Points, in no order, along strands that fork and pass close to each other.
Points whose rows are less than 80.6 apart are linked; no others are. Some points are linked to none.
Kivug: [  7  14 -20  12  18  40 -11 -10   2  11   1  -4 -17 -14  -1   8 -54 -16
 -37   2  27  30  14  -2 -25 -15  -4   0   2   3  30 -11  -8]
Rud: [-20 -28   0   6 -10  -3  12  15   4 -24  47 -25  -3 -32  -8 -21   0   3
 -27  -6  -3 -19 -23   9  25  -2 -11 -14  14  11 -16 -17   2]
rokos: [-10 -27   2   1  -2  17  -8   4  19  22 -20  34  -5  -8  25  14 -12  32
 -10 -25   0  25 -14 -13   4  14  -2  -3 -13 -12  -7  16   6]
pumo: [-28  38   5  -9  20   8  -8   5 -24  27  27   7  18  50  12  -4  21  42
  43 -14 -21  -7  13   5  17  29  19  -7  -3 -18 -13   7   9]
toz: [ 27 -15  -2 -29 -13  14  -1  21  43  -2 -15  13 -22  12 -28   8  -8   6
  12  -9   2   9   9  16   2   3   8  33 -14  24  -1   8  19]
libo: [ 11  -6  10  -5 -12   3  20  -6 -27 -17   2  -2  23   0  -3  18  17  -7
  26 -17   2  -9  34  14  15 -17  -3  -2  13  19 -10 -11 -14]
vuv: [ 20   8   5  12   2   4 -37  28  21 -20 -35  -1  -7 -18   2  -1  13  24
  -5  22 -31 -16 -22 -11  -3  33 -13   6  -6 -12   1  -2 -11]
Tama: [ -3  -2   0   9 -11 -13  -3 -21   5  26   9  14  -9  34  33  21  27   7
  23  11  -9 -21  20   9 -14 -10  18 -17 -22 -33  33  16  -1]
vama: [-21   6  -2  -6 -15  19 -19  21  10   2  33  34   9 -23 -13 -11   4  26
  15 -17 -16 -23  -9 -13  33   8  11   9  10   3 -21  -5   0]
Fufek: [-23  28  11   5  17  10 -15   3 -17 -31 -28  23   2 -14 -23   3  13 -11
  26  12 -21   1  13  -8   9  19  24  29  14  -4   5   5   2]
Pav: [-12   5  -9  -4   0 -21 -15  -8 -14   0  19   9  25 -10   9 -31  29  18
  14  10   7 -20  -6  -3  34   7  19 -19  -9  -2 -15 -11   0]
bifi: [  9 -32   2 -23  -2  42 -13  22  22   0 -14  11 -26   2 -18  27  -8   3
   9 -21   7  21  -3  10 -10  11  12  16  14  14   8   6  11]
vos: [-12  26   5 -20 -10   9  -5  -2  20 -11 -16   9  13  29 -15 -11  13  -3
  22  10 -42 -20   5   6   8  13  20  18 -16  -5  -4 -10  10]
rurem: [  4  -9  -9  -2   4 -34   1   9 -19  -3   3  19  -8 -31   5 -22   2  -5
 -34  16  18   0 -41  -9 -13 -17 -28 -26  37 -31  -3   2 -19]
Bamo: [  7 -15 -30 -10 -22  19 -18  12  57  24  11   2 -31  11 -22  -6 -22 -16
  -4  12   0  32   6 -12  -6 -14   3  40 -23  -3  31  22   5]
lor: [ 35 -13   7 -25 -12  11  -1   7  19 -13 -10   3   5   8 -26   2 -10   5
  -4 -10   6  -3  18  11  19 -12   9  18 -12  28 -28   2  19]
mefo: [-20 -26   9   8   5 -21   8  -2 -40   6  21 -22  15 -14  23   7  22  22
  33 -29   7 -11  -3  15  35  13 -12 -10  13  10 -28  -3 -18]
mesuf: [-15  13  11  18   7  21 -22  24   5   0 -20  18  16   4   0   3 -12  41
  13 -11 -37   3   3  -1  22  35   5  16  -2 -28  -2  -1  -4]
bilov: [ 13  10   0   7   6 -19   7 -34  -2  30  16 -28 -14   4  26  14 -30 -17
   0  21  25  11  28 -19 -10 -15  -8   4 -31   3  12  17 -18]
kevug: [ 21 -32  -6  -3  -4  28 -15  21   6  -9  -1  26 -25 -26 -11  25  -4  -4
  -3 -17   5  -1 -19   1 -24  15   5  -3  31  -1  15  -4  -2]
lon: [-16 -21 -11 -14  -6  41 -31 -10   3 -10  20  -7  -1  -8 -33   6 -16 -22
 -17 -27   5  14   7 -11  -4 -10   4  -2  29  14   5  -9  12]
Rula: [  1   7  -3   8  -5   5 -11   1   0 -27  26  18 -18 -43 -30  -6  12 -26
 -16  28  15   0  -4  -8 -18  -2   1   1  22   9  26 -12   6]
zadib: [ -6   1   9   2  13 -25   5 -31 -49   3   3  -3   9  18  31  19  47   2
  35  -4   1 -10  24  19   3   3  12 -16   6  -6   1   3 -10]
mav: [  0  -6  -6 -25 -36  -3   3   5  33  25  -1  21   4  26  -4  -4   5   8
  31 -18 -19 -17  13  25   4 -30   1  27 -27  -4   9   6  15]
fega: [  9   1  -5   2  -4 -33  -5   1  11 -12  15  13 -27 -26  -4  -9  18 -10
 -19  40  20  -2 -15  -4 -10  -2  -1  -4   1   5   0   5  12]
rusa: [ 15  17  -5  20 -10  23  -3  12   3 -35   9   3 -12 -32 -19 -20   6 -24
 -11  44  -6 -14 -19   3 -13  13   3  -8  10  10  15 -33   2]
gam: [-37  10   7  18  32 -23  -4 -10 -34  -9 -20 -23  21 -15   6  -6 -24   6
  -8   4   0  17  -9  -8  15  37   3 -21   3 -19  -1  -1   9]
Dabok: [  7 -22  -3 -13 -25   4  -2  -5  43  37  11  19 -27  -5  -2  14   6   1
  17 -10  19  10  13 -18   6 -32  -7  52 -30  11  -1  34  13]
fozaz: [ 32   2   7 -16  10 -29 -13  17  19 -11  -4  -9 -15  -5  -6 -16  21   1
 -33  43   9  -9 -25  -3 -13  21 -11  -4   2  -2 -30   0  14]
Lib: [-10   6  13 -10  13   1   0 -10 -25  -8 -18  -7  26  26   5  -4 -30  22
  -2 -15 -23   5  12   1  17  12  10 -10 -11   3 -15   6  19]
Pifi: [ -1   1 -10   6  19 -22  -1   6   4  -8  -4   6 -19 -35   3 -30 -11 -10
 -53   7  33  27 -36  -4 -20 -27 -37 -10  33 -13   3   1  -7]
lofo: [-12  14  10   0  -3  11  24 -12  -1 -10 -24  16  -2  42 -14   8 -15   0
  18 -14 -36  14  19  35  -3  15   9  18   3 -33  26  13   9]
pok: [-10 -13  -5  -4 -20  22 -11   9   1   7  12  49  15 -11   4   7  16  19
  32 -40 -15 -11   1 -10  21 -27   3  14   1  -3  -7  10  -4]
senof: [-20   1  13   1  16 -37  16 -25 -23  -3   0 -27 -17  -9 -10  13  -8 -42
  10   5  11  -2  22  -4  -4  -5   9   9   1  20   7   6  16]
Binu: [-20  -3 -17  -4 -10  21 -16   3  36  17 -23  -3 -19   5 -38  -2 -35 -23
  -8   4 -19  28  16  -3 -19  -2   2  33 -16 -10  46  -1   5]
Seb: [ -5  31   4  -4  -3  10   3   2   7 -17 -32  11  14  46 -13   3   0  17
  34 -27 -53   9   8  24  20  13   5  44   0 -32   8  22  13]
Zosab: [  2  32   6  21  -3  38  15 -10 -12 -17 -18  16   7   4 -26   4 -20 -18
  12  20 -15   6  26  10 -17  -3  16  -1   4 -16  39 -19   1]
pefe: [ 25 -16  -3  19   0 -16  16 -10   2  19  -4  -9  -5   8  41  16   6  -8
 -27   4  29  -2   3   3 -20 -23 -24 -24  -2   5  15   0 -39]
Pelo: [  2  -7   2  21 -12 -14  -8  -8  10  20  -6  28 -24  -3  25  22  11   4
   5  22  -5  -4  -8 -15 -30  -8  12 -12 -14 -27  38  17   2]
pized: [ 22  -4   1  24  -4   4   2 -26 -22   7   0  19  23 -15  16  15  -5  -5
  -1  12  27   6  35   3   9 -35  -6 -16  -1  -3  26   0 -13]
laz: [-27 -34   3 -13  -8 -12  11  -8  -1  -7  29 -22  -7 -22 -17 -12   2 -23
 -21   0  -3  -8  -2  -1  12 -19  -9   7  -4  22  -8  -2  12]
sab: [ 10  10 -16   7  20  34   5   6   7  -3 -25   2 -16  -3   1  -2 -44 -12
 -58  -7  15  17  -6  17 -37  -8  -3 -16   7   8  29 -32 -19]
Teli: [ 13  10   1 -23 -26   9   4  13  19   1  -4  21   6  26  -8   1  16   8
  38 -16 -29 -21   3  32   0   6  29  11 -18  -2  -8 -13   1]
nozam: [ -9 -39  14  -8  15 -13  10   3 -20  14   3  -9  14 -22  31  18  15  17
  -4 -35   2 -10 -14   7  15   2 -25 -12   2  13 -29   1 -20]
piren: [  2 -19  13  -3   7 -14  17 -28 -28  -1 -10 -13  25  -6   1  38  27  -9
  24 -23   9   6  36   1  11 -16 -11  27  11  22 -12   4 -16]
Lefav: [ -9  33  -5  20 -14  34  10  -1   0 -38 -18   5  18  19 -19 -16 -20  -7
   6   2 -38   0  14  -3   5  -7   5  10   3 -19  28 -16  -7]
vil: [-20   5  11  -5  13 -38  -2 -23 -16  -3 -18   2  -3 -13  -3  16  12 -19
  23  14  15  10  13  -5   5   5  14  16  -3  12  -5  22  22]
Gete: [  9  -1  12  -5   5  -6  -6   3 -17   9 -14  21  -8  29  31  31  25  39
  32 -11 -19  -2  -9  18  -9  35  23 -17  -3 -31   4  18   7]
fasu: [-22  48  12  13   2  18  -3  22  -2  -6 -10   9  25  31  -7   2 -14  39
  35 -26 -55   8  10  -1  33  28   5  28  14 -16  -8  13  -3]
Bek: [-21   7   5  13  13 -12  -1   6 -33  -2  19   8  27 -10  19   3   5  41
  34 -27  -2   6   6  -5  37  22  12  -5  20  -3 -22   2  -5]
Gisef: [ 17 -39 -13  -4   9  13   1  12  28   2  24 -18 -40 -13  -4   3   5 -15
 -48  22  15  11 -14   5  -4 -21 -11  14  17   8 -18   4  23]
fara: [ 21   6   2  -5   7  -6 -30  13  36  -8 -13   6 -12  -9   4 -27  15  19
 -32  37 -13  -7 -21 -12  -1  20 -19 -17 -20  -1 -11  -4  10]
Gim: [ 23   8 -19   5  18 -12   9   6   9  -5  15 -13 -28 -17   5 -21 -18 -19
 -65  31  33  23 -15  14 -15 -25 -23 -11  18   9  -1  -9  -6]
zap: [ 11  31  -4  10  14  -2  14 -19  -2  14   8 -18  -9 -13   3   2 -47 -22
 -26  18  23  17  26  -5  -8 -21  -5   3 -17  15  25  -3  -5]
Kez: [-26  49   5  -2 -13   2   6  15   0  16  27   6  34  25  -7 -21  -7  25
  31 -28 -32 -27  -3  -6  27  14  17   6  11  13 -34  -7   7]
rofiv: [  4   3   7 -32  12 -19  -4 -13 -38   8  -1 -12  -1  35  11  15  46  -5
  34  -8   9 -15  16   5 -18   6  19  -7 -16  12 -11  10  10]
suset: [ -1  18   4  -3   9   1  -5  12  -9  16   9  10   3  41  21   1  22  40
  26  -7 -24 -23 -10  10  -6  34  23 -33 -10 -27  -6  -9  -2]
savol: [-11  -8   9 -15  -6 -13  16 -15   3  -4  10 -25  15  13 -11  -9 -22 -19
 -20 -10  12   0  23  -3  21 -24  -7  14 -13  27  -8   2  17]
gebo: [-27   6   7   2  21 -23   7   2 -36  -4   4 -22  18   4  14  -5 -11  25
  15 -13 -19  -1  -5  -8  16  37   8 -26   6  -9  -9  -4   5]
dob: [ 28  10  -2  -7 -12 -12  12 -16  12   3  16 -22  21  28  -2  -8 -17 -17
 -11  19  10  -3  44   0   5 -33   7   5 -24  21   9  -5  -2]
zibur: [  8  -9   3   0  11  -2  -1  14   5 -31   1  -6   2 -22 -19 -21  -1   0
 -22  15  10  13  -5   6  29  15  -1   5  -9  15 -22  -4  17]
bom: [-35  43   4  25  16   2   3  20 -20 -17   6 -47  19  20   3 -22  12  -1
  33  30 -12 -19 -15 -16  -7  58  12 -21   6 -11 -16 -33 -13]
mener: [-18  15  -2  15  24 -27   8  11  -6 -26  -4 -25 -17 -36 -30 -39 -10  -7
 -18  18   7  16 -42   9   1  10 -18 -21  22 -14  -8  -8 -13]
ruto: [ 18 -17   4  16 -17   2   4 -31   5  13   3   3  39   1  13  10  19  -1
   4 -13  25   9  30 -22  22 -38 -24  21 -17   5  -8  20 -14]
zer: [ -3 -16   5  19  -5 -24  -3 -35 -14  10  -2   1  22  -8  23   6  34   4
  11   0  50  16  15 -12  23 -29 -18   5 -23  -2 -21  22  -2]
leme: [ 23  10 -20   3   3  35  -8 -10  22  36  22  -5 -36 -17   3  23 -52 -18
  -4   9  31  32   2  -9 -32 -18  -4  11  -8   6  37  11 -22]
fivi: [-14  26  -5   6  31 -33 -24  23 -12 -19  -2 -38  18   8  -6 -38  29  14
  10  26   4  -5 -34 -15 -13  45  -6 -13  -9  -9 -23  -6   3]
kotuf: [ 16 -20   3 -12   4   0  -4  17  24   7 -14   5 -29   6   2   7 -16  -6
 -46  15   0   6 -19   0 -28   3  -5  -5   2   0   8   1  -3]
Fodi: [ -2  -2  -2   4  -3   2   1  -7  18   7 -19  12   7  13  11  -6 -20  11
 -21  14 -18   4  13   3   1  -2   6 -12 -22 -15  26  -1   1]
gul: [ 18 -19   5 -11  -1   2   7  20  22   6  -6  -7 -13  11   8   0  -9  17
 -25  -8 -12 -19 -24   7  -5  18   5 -20  -7  10 -13 -10   3]
lop: [  6 -15  -1  33 -10  30  -1 -27  -8  20   4  -5  22 -18  17  27 -13 -14
   2   2  38  23  41 -18   5 -34 -23  15  -4   0  10  14 -23]
Vap: [-28  31  -2 -13  -1 -14   1 -20 -12  27 -11  18  15  41  16  -6  21  18
  34 -35 -26 -14   2  -9  13 -23  15  11  -2 -11 -11  32  22]
gupiz: [ -4 -30  19 -30  -2  -3   3  -8  -6  23   1  -9  24   0  20  12   6   9
   7 -39  -5  -9   4   2  28  -3 -22   6 -14  24 -42   8   5]
Virak: [-32  41   4  -5   6  -5  -9  15  -6  14  29 -24  35  25   0 -28  -1  35
  19 -12  -9 -19  -1  -4  19  39  13  -5  -7   6 -40 -24   6]
poza: [  0 -34   6  -6   0   7  -2  10  -6  20 -12  10  -9   5  30  20 -13  25
  -9 -35 -24  -3 -14   0  -7  16   3 -15  -6  -5  -2   4   0]
fum: [-15 -20   2   1   1 -45   8   7 -20 -15  18 -37  -3  -9  -3 -22  27  -2
  -1   1  10  -5 -37  15  -1   1 -10 -28  15  -7 -22   1 -13]
Nis: [  3  13   0  16   3  16 -35  33  23  -2 -33  12   5   0  21  -1  -2  43
   0   8 -37   1 -14   9  10  29 -11  -2 -19 -26   6  -3 -19]
maza: [ 30 -11  11 -21  10 -31  15  13  16  -1 -10 -21 -36   6 -12   6  -7 -16
 -34  24  22  -1 -21   4 -29   6  -7   1  15   5 -20   1  10]
somi: [-43  52  -6   6  30   1 -11   9 -36  16  25 -14  33  36  -2 -34  12  34
  34  -3 -17  -3  14 -16  25  38  18  -5  -2  -8 -17  -2  12]
mek: [-13  -1   1  -2  -5  10 -21   5   6  -4 -13  35 -16 -21 -16  10   9  -2
  13  10 -11   2  -1 -12  -7   8  20  21  -2 -12  14   7   9]
nupus: [ 16 -13 -26  17   3  13   2  -2  15  26  51 -35 -23 -27  12  14 -14 -34
 -34  23  30  19   1  -3  -5 -39 -34  11   3  20   9   3 -32]
fofu: [ 12 -18  -9  -9 -18   6 -10  -4  54  28  20   4 -40  -8  -8  -1 -14 -13
 -12  26  12  17   9 -22   9 -16   0  26 -29  11   3  26  19]
mavaf: [ -8  10   8 -17  -4   7  16 -10  -9  12  -2 -12  24  60   8  -4 -19  28
  13 -26 -44 -14  13  10   4   4  14 -12 -16 -19  -4  -5   8]
kaz: [ 39   3  14 -15 -14 -14  37  22  -8 -24  -7  -4 -16   0 -14  11   1 -21
  10  21  10 -17 -25   9 -39  21   7 -17  33   1 -13 -14  -9]
Sared: [  8 -22  -6  14 -14 -12   2 -12   3  13  21   7  -6  -9  31  -7   7  -3
 -36  22  11 -16  -1  -7 -18 -26 -13 -35  -2  -4  26 -12 -22]
Sud: [ -6  -3 -11  10   8   3   1   6   3 -18  18 -21  -9 -23  -1 -33 -16 -15
 -62  17  19  17 -11   8   4 -14 -11 -13   0  20   7 -24  -2]
Paz: [ -3  19   8  13  15   2 -11  15  -1 -35 -21 -34  12 -19 -18 -15  -7  -4
 -11  15  -2  10 -13   0  23  41  -6   0  -5   6 -19 -16   0]
fogen: [  2  19  -1   4 -14   4  31  10  -4 -35   4 -17   1 -15 -19 -19   5 -30
  -6  36  -1 -17 -33   4  -2  22   6 -21   3   8  -9 -36   5]
mozi: [ -9  -3  10   4 -18  -9  -8 -27   0  34  -7  28  14   6  31  19  59  12
  36  -8   4 -20  16  -4   8 -26  -3  11 -16  -5 -14  19  -7]
tesin: [ -2   4   5   8 -16  17  34  -7  -2  -5 -14  18 -10  18 -17  24 -21 -20
  17   7 -29  -2  24  30 -19  -1  15  -9  11 -18  46  -5   0]
kav: [ -3   1 -10 -19 -10  37 -17  11  24 -15  19  22  19 -12 -24 -17  -7  15
  -8 -28 -16  -8 -14 -11  38 -12  -6  20   3  11 -27   0  20]
rar: [ 15  14   3  -7  -5 -23  -2 -21   5   8   1 -14  13  33   6   0   4   2
   4  14  14   2  41   3   1 -11  12  -8 -31   7   8  15  17]
lazov: [ 16 -43  -3  11   1   1   7  -5  -8  20   7  -8  -2 -15  22  27   0 -15
 -25 -18  29   9   7  -1 -15 -17 -35  -4   5   8   3   2 -42]
zogu: [ -4 -32 -22 -21 -36  17  11  11  33  16   7  15  -4  21  -7  -2 -24  -9
   8 -31 -17   4  15  18  -8 -25  -4  21 -16  -2  23   0   2]
sukig: [ -7  -7 -14   8  -9  12   4 -12   1  11  33 -18 -18 -29  -5   4 -14 -47
 -18  17  18   5  12  -9 -22 -30 -22   0  14  19  27 -11 -17]
ruli: [ 26 -13   2  -3  18  27 -21   7   1 -25  -5   3  -2 -30 -23   1 -11 -10
 -26  -8  32  28  -3   7   9  11  -2  -2  16  12 -14 -10  13]
Las: [-32   7  -2  -1  -5   0  14 -15 -21 -18  10  11  19  -5 -15  -6  -9  -6
  11 -24 -27 -14  14 -25  18 -17  15  18  22   1   6   9  10]
ratir: [  0  22   0   1  -1   9 -13  -2  27  -6 -26   3 -10   4 -29  -6 -22 -24
  -2  37 -12  17  22 -10  -4   2   3  27 -24   2  30   5   8]
Pof: [  3 -45   0  -5  -9  18  -7  -8   3   8  19  -5   1 -16 -21  22  26 -20
   8 -17  19   0  22  -3  11 -25 -25  27   6  25 -14   6  -9]
Fakig: [  5  24   1  -1  30 -16 -29  11  -5 -12 -28 -34  16  19   4 -28   8   6
 -26  25   2   3 -28 -13 -20  32 -13 -27 -11 -17  -5 -15  -4]
Voz: [ 27   4   2   1  13 -36   7 -20   4  32  -4 -19 -15   4  30  13 -24  -7
 -26  18  29   9  -7  -8 -36  -9  -8 -14 -14   2   4  10 -11]
luvez: [ 28  13   8 -10  -2 -13  -2   1  17   2 -29  -4 -16  41  -3  10  17  -3
  20  24  -4  -9   0  15 -29  26  27  -4 -23  -3   8  -8  10]
fad: [-26  -7  11  15   8  -8   0 -35 -50   4 -12  17   8  -2  27  19  19   6
  25  -3   4  -7  15  -3  19  -9  18  -4  11 -19  11  14   1]
fip: [ 26 -10   9  -8   5 -16  35  15 -28 -27   1 -25 -11 -13 -15   1  -6 -11
  -2  -7  15  -5 -31  25 -20  10  -4 -17  37   5 -25 -13 -20]
nom: [ -8  37   8  18  13  -6 -21  29  -3 -16   5 -30  15   8   7 -21  25  23
  17  30   0 -12 -15 -14   4  62   4 -13   3  -5 -30 -22  -8]
dutop: [ 25   2   4 -13 -10  13  20  12  20 -10 -35 -11  -9  36  -8  11 -12  -5
  15   9 -24  -4   0  27 -23  27  22  -5 -23 -10   9 -28   6]
zez: [  6  13  16  -2   2  -8  13  23 -11 -22 -14  11 -18  -5  -6  11   8  -7
  11  14 -21 -19 -31  -6 -30  36  16  -8  30  -6  -2  -6  -9]
lol: [  3 -50   3  -4 -11  27  -1   0  10  26   8   6  -7 -13  16  28   9  -1
  -9 -30  14   0  10  -8  -2 -13 -27   5  -2  15  -4   6 -11]
Gatu: [ 18 -10 -13  -1 -16  30  -5  -4  12  -8   1  17  20  12 -13   5 -23  -5
  -2 -14  12  15  38  -5   1 -37  -4  14   4  13  21  13  -1]
bal: [ 12  15  11   2   2  32  20  20  20 -17 -41 -23  -7  15 -17   1 -27 -20
  -9  12 -22   9  -5  11 -10  19   7   2  -9   4  17 -37  -4]
Luf: [-24  42  -9 -12  -7  -1   7  -6   8  16   4  21  19  46   4 -25  24  21
  43 -24 -45 -25  -4  11  12  -9  24   7  -1 -28   1  16  15]
guvi: [ 17 -17  10  12   9 -22  19  12 -48 -21   0  -9   3 -25   7  21  -1  11
  11 -25  14  -1 -16  20  -8  19  -1 -22  34   5 -16  -7 -16]
ruzeg: [  7 -16   6  -5  -5 -32   2 -11   4  21  11  -7  -4   6  14  17  37  -5
  -1   8  19 -24   0   7  -4  -7  -9 -17 -19  16  -5   3   4]
piget: [  2 -22  -3  19   4 -22   4  -8 -19  -9   6  -4   5 -41   6  -4   6  -4
  -2  -5  33  14 -10   6  11 -16 -14 -18   1   1   3  10  -6]
vor: [ 30 -14  -4   3  14   9  16  20 -11 -33   2 -15 -14 -27 -24  -8  -9 -12
 -20  -9  30  20 -24  24 -10  -1 -14 -11  36  12 -22 -12   0]
fuvag: [ -4 -26 -10   2  -2  21  -5  19   5  -7  29   3  -7 -23   7 -23  -4  -1
 -51  -6   8  -8 -25   3   4 -15 -13 -20  15  15  -1 -19  -6]
Gazum: [ 10 -25  -9  -9  -1  10 -13   0  31   8  29   5 -25 -19 -12   4  15  -8
 -34  20  14  17   6 -15  13 -30  -6  30 -14  13 -19  20  37]
koz: [ 28   3   0   5  14 -56   5 -10   1  22  -3 -17 -19 -12  21   1  -3 -11
 -23  20  57  17 -20   0 -25 -19 -36 -12  -2  -8  -5  22  -6]
nepi: [ 30  -8 -26   8   3  31 -18  -6  16  26  24 -12 -37 -24   9  18 -25 -23
 -21  14  51  36  -1 -13 -16 -21 -20   8   1  17   5  19  -9]
mifa: [ 21  17   3  -2   5  15  28   2   6 -12 -29  -7 -14  -3 -12  11 -36 -14
 -24   5   2   5  -5  14 -36  10   2 -17  16   5  18 -32  -4]
mizi: [ 14 -21   8 -17 -12 -17  -3 -14  15  39   1   5  -8   4  22  34  54  -9
  28   1  13 -11  14  -4   4 -14 -12  16 -23  22 -13  11  -1]
Negi: [-12 -11  -8 -14 -13  33 -16   8  10 -17  16  16   3  -1 -36 -20  -8 -12
 -19 -11 -17   1   1 -20  12 -11   3  15   8  11   2   4  14]
Fasod: [ -2 -16   1   6 -15  20  -9  -6  12  15 -20  47  10  -3  22  12   7  38
  27 -37  -1  14   2 -10  16  -8  -1  21 -19 -22  -8  26  16]
monib: [  3   2  -3  -5 -17 -12  -2 -28  14  38   4   0  11  45  29   9   9   8
  17  -1   1  -2  30  -4 -10 -30   3   2 -37 -11   6  19  16]
sedof: [-19  14   8  10  23  -7  -9  -7  -9 -20 -33 -10   8 -19  -4 -10 -20 -10
 -22  20 -12   7 -11 -13   2  17 -13  -5  -8  -5  14 -10   6]
fato: [ 14  21   4 -40   4 -11  -5  -2   1   9   0  -4  -7  39  -7  -2  40  -6
  25  13   2 -21  16  13 -26   5  32   3 -28  16  -6  -1  15]
supud: [  4  25  -1   2  18 -24   1 -13 -14 -11 -22 -20   4  -2   0 -20  -6 -12
 -27  35   5   0 -16   4 -21  19  -9 -26  -3 -13  12 -21  -4]
novu: [-14  -3   7 -13  -9  -4  13 -19  -7  11 -13  18  20  24  13  15   2  13
  28 -57 -33   2   8  -8  15 -28  -9  27  -4   2 -11  26  18]
merod: [-13 -23   6 -27  -5  10   8   7  18  18 -15   9   7   9   9  10 -15  15
   3 -56 -15  -1   6  -9  16 -25 -10  18 -17  11 -19  12  20]
guzis: [  8   4   1  21   4  13  11  25 -10 -24   5   0  13 -14   9 -16 -19  19
 -17   1  -2 -10 -23   0   6  26   8 -29  19  -7  -9 -24 -21]
tup: [ 20  -5 -15 -22 -28  -3   0   3  38  33   0  27  -1   9  -7   6  20   7
  27 -30   3  -2  13   4   6 -48 -14  40 -25  16 -10  30  11]
zif: [-12  72  -3  -3   4   3   0  -6  -6   0   7   4  36  52  -5 -35  18  29
  34 -23 -47 -28   1  -6  21   5  21  14   2 -10 -22   4   3]
Buri: [-32  -3  -7  14   0  28  -2   5 -35 -22  19  16  22 -20 -10  -2 -24   8
  16 -21 -15  -4  10 -15  17   4  16  -4  20 -12  12  -9  -6]
bet: [-29   1  11   6   5 -14  -4 -38 -18   5 -19  23  11  -1  20   5  10   6
  18  -1   4   9  17 -33  18 -16  14  17  -5  -9  -2  27  19]
maran: [  0   6  -1  27   5 -14   6  -8 -36 -33  -1   4   5 -35  -9  -6   8  -5
  21  10  30   7  11  20  22  -9  15  -7  16   5  10  -3  -4]
komu: [-13 -17  16  -9  13 -18  20  -7  -7   0  -2 -21 -27 -16 -18  22 -24 -24
  -1  -1   2   3  -3 -10 -23  14   7  11  14  16   6   0  10]
gagu: [-27  58   7  26  -4  27  -2  12  -6 -28  -8 -17  29  37  -4 -20  17   4
  34  27 -29 -17   2 -10  17  41  16 -10  -2 -11 -10 -25 -10]
paped: [-10   8 -15  24   8 -32   6   7 -20 -18   2  -4  -2 -29  -4 -46  -7   0
 -15  23  14  -4 -47   3  -7  -3 -11 -38  27 -24   9 -18 -15]
pudi: [ 12  -9  10  -9 -19  11  17   5  -8 -12   2  18   9   7  -5  16   6   5
  23 -18 -14 -19  16  16  -1  -2  27   2   7   9   2  -5  -7]
Tir: [-10  27  -3   2  -6  -7 -17  -7  -5 -21   5   8  29   7 -10 -29  14  -4
  11  25 -16 -24   2  -8  27   9  21  -1  -4  -2   0 -10   9]
mela: [  3   1 -10  16 -13   8  -4  -3   7  11   1  24 -34 -19 -11  20  -1 -17
  10  23  -4   2   2  -5 -29  -5  19   7  -3 -11  40   4  -4]
Gog: [-21 -17  13  -9  17 -21  12  11  -8 -14  -9 -20 -23 -22 -12  -1 -18 -21
 -26  -6 -14  -7 -29 -11 -18  28   3  -5  18   7 -15  -4   9]
ponu: [ 15 -12   6   6  19 -44  24  -7 -12  15  -4 -19 -20 -19   1  21  -5 -24
 -11   3  43  16 -16  10 -33 -24 -36  -5  25   0  -6  13 -28]
simev: [ -8 -14   1 -12  -8 -17  -9  -7  -8  16  25   0  12   3  30  -7  42  16
  17   5   7 -35  -1   6  11   1  -3 -31 -14   6  -9  -5  -5]
ner: [ 20 -31 -17  -5   6   9 -16  13  15   6  -9  13 -29 -13   0  19 -13  -4
 -41 -16  23  12 -33 -12 -23  -5 -13  -5  30 -12   4  10  -2]
gega: [ -7   2 -12  15  -5  41  -2  12 -21 -17   8  10  10 -26 -11 -14 -22   6
  -9  -4  -7  -3  -6  -2   8  13   8 -23  30  -3  14 -30 -15]
nem: [-10 -18 -29 -22 -32  43 -14  14  44   0   9  16  -5  18 -36 -19  -9  -5
   3 -29 -17  13  -1   8  -2 -12   4  26   3   0  14  -5   6]
fimip: [ -1 -22   2  17   3 -37  -2 -25  -1  -3  11 -22   8 -16  13  -1  35 -10
   2   9  29  -2  17  19  12 -18 -21  -8 -19  18  -2   8 -15]
mulim: [-32  31   0   7   5  10   0 -11 -12 -17 -19  33   1  11  -6  -2   5   2
  23 -12 -40  -4  16 -17  20  -3  22  22  19 -20  22  23   5]
Vuko: [ -4 -27 -10  14   4   7  -3 -11 -16  10   0  -6   0 -41  13   7 -13  -9
 -28 -13  41  28   0  -5 -12 -21 -24  -4  11  10  13   8  -2]
lomo: [ 22  -3   4   2   0 -15  10  15 -11  -6  -3  -2   6  19  26  -9  -8  12
 -23   5  -6 -18 -32   0 -13  22   5 -41  14  -8 -12 -17 -16]

A fork is a point with three links. Follow the links from the first point to the second and name the forks in between, in order.
fara, piren -> fozaz > kotuf > gul > Negi > mav > Teli
nupus, Gazum -> Kivug > Voz > pefe > lazov > piget > fimip > ruzeg > Teli > mav > fofu
Voz, pudi -> pefe > lazov > piget > fimip > ruzeg > Teli
zibur, Vap -> sedof > gebo
Pof, fofu -> lazov > piget > fimip > ruzeg > Teli > mav
gupiz, nom -> gebo > sedof
fofu, bilov -> mav > Teli > ruzeg > fimip > piget > lazov > pefe > Voz

A fork is a point with three links, a tip a point with one. Leave the first point through the second and follow the links. Name the first fork or tip that comes.
Luf, Vap -> gebo
guzis, gega -> mener
Pelo, mela -> gul
fara, vuv -> Lefav
Gog, komu -> Kivug
fato, rofiv -> Gog
gupiz, merod -> Gete
Lefav, Zosab -> fozaz

Follow the links from the first point to the second, and from the first to the third. Name the last point that the two ways share.
guvi, gupiz, Fakig -> sedof
simev, Nis, ratir -> mav
novu, zez, gagu -> sedof
Lefav, kav, kevug -> kotuf
rofiv, nepi, pefe -> Kivug
monib, Gazum, Lefav -> gul
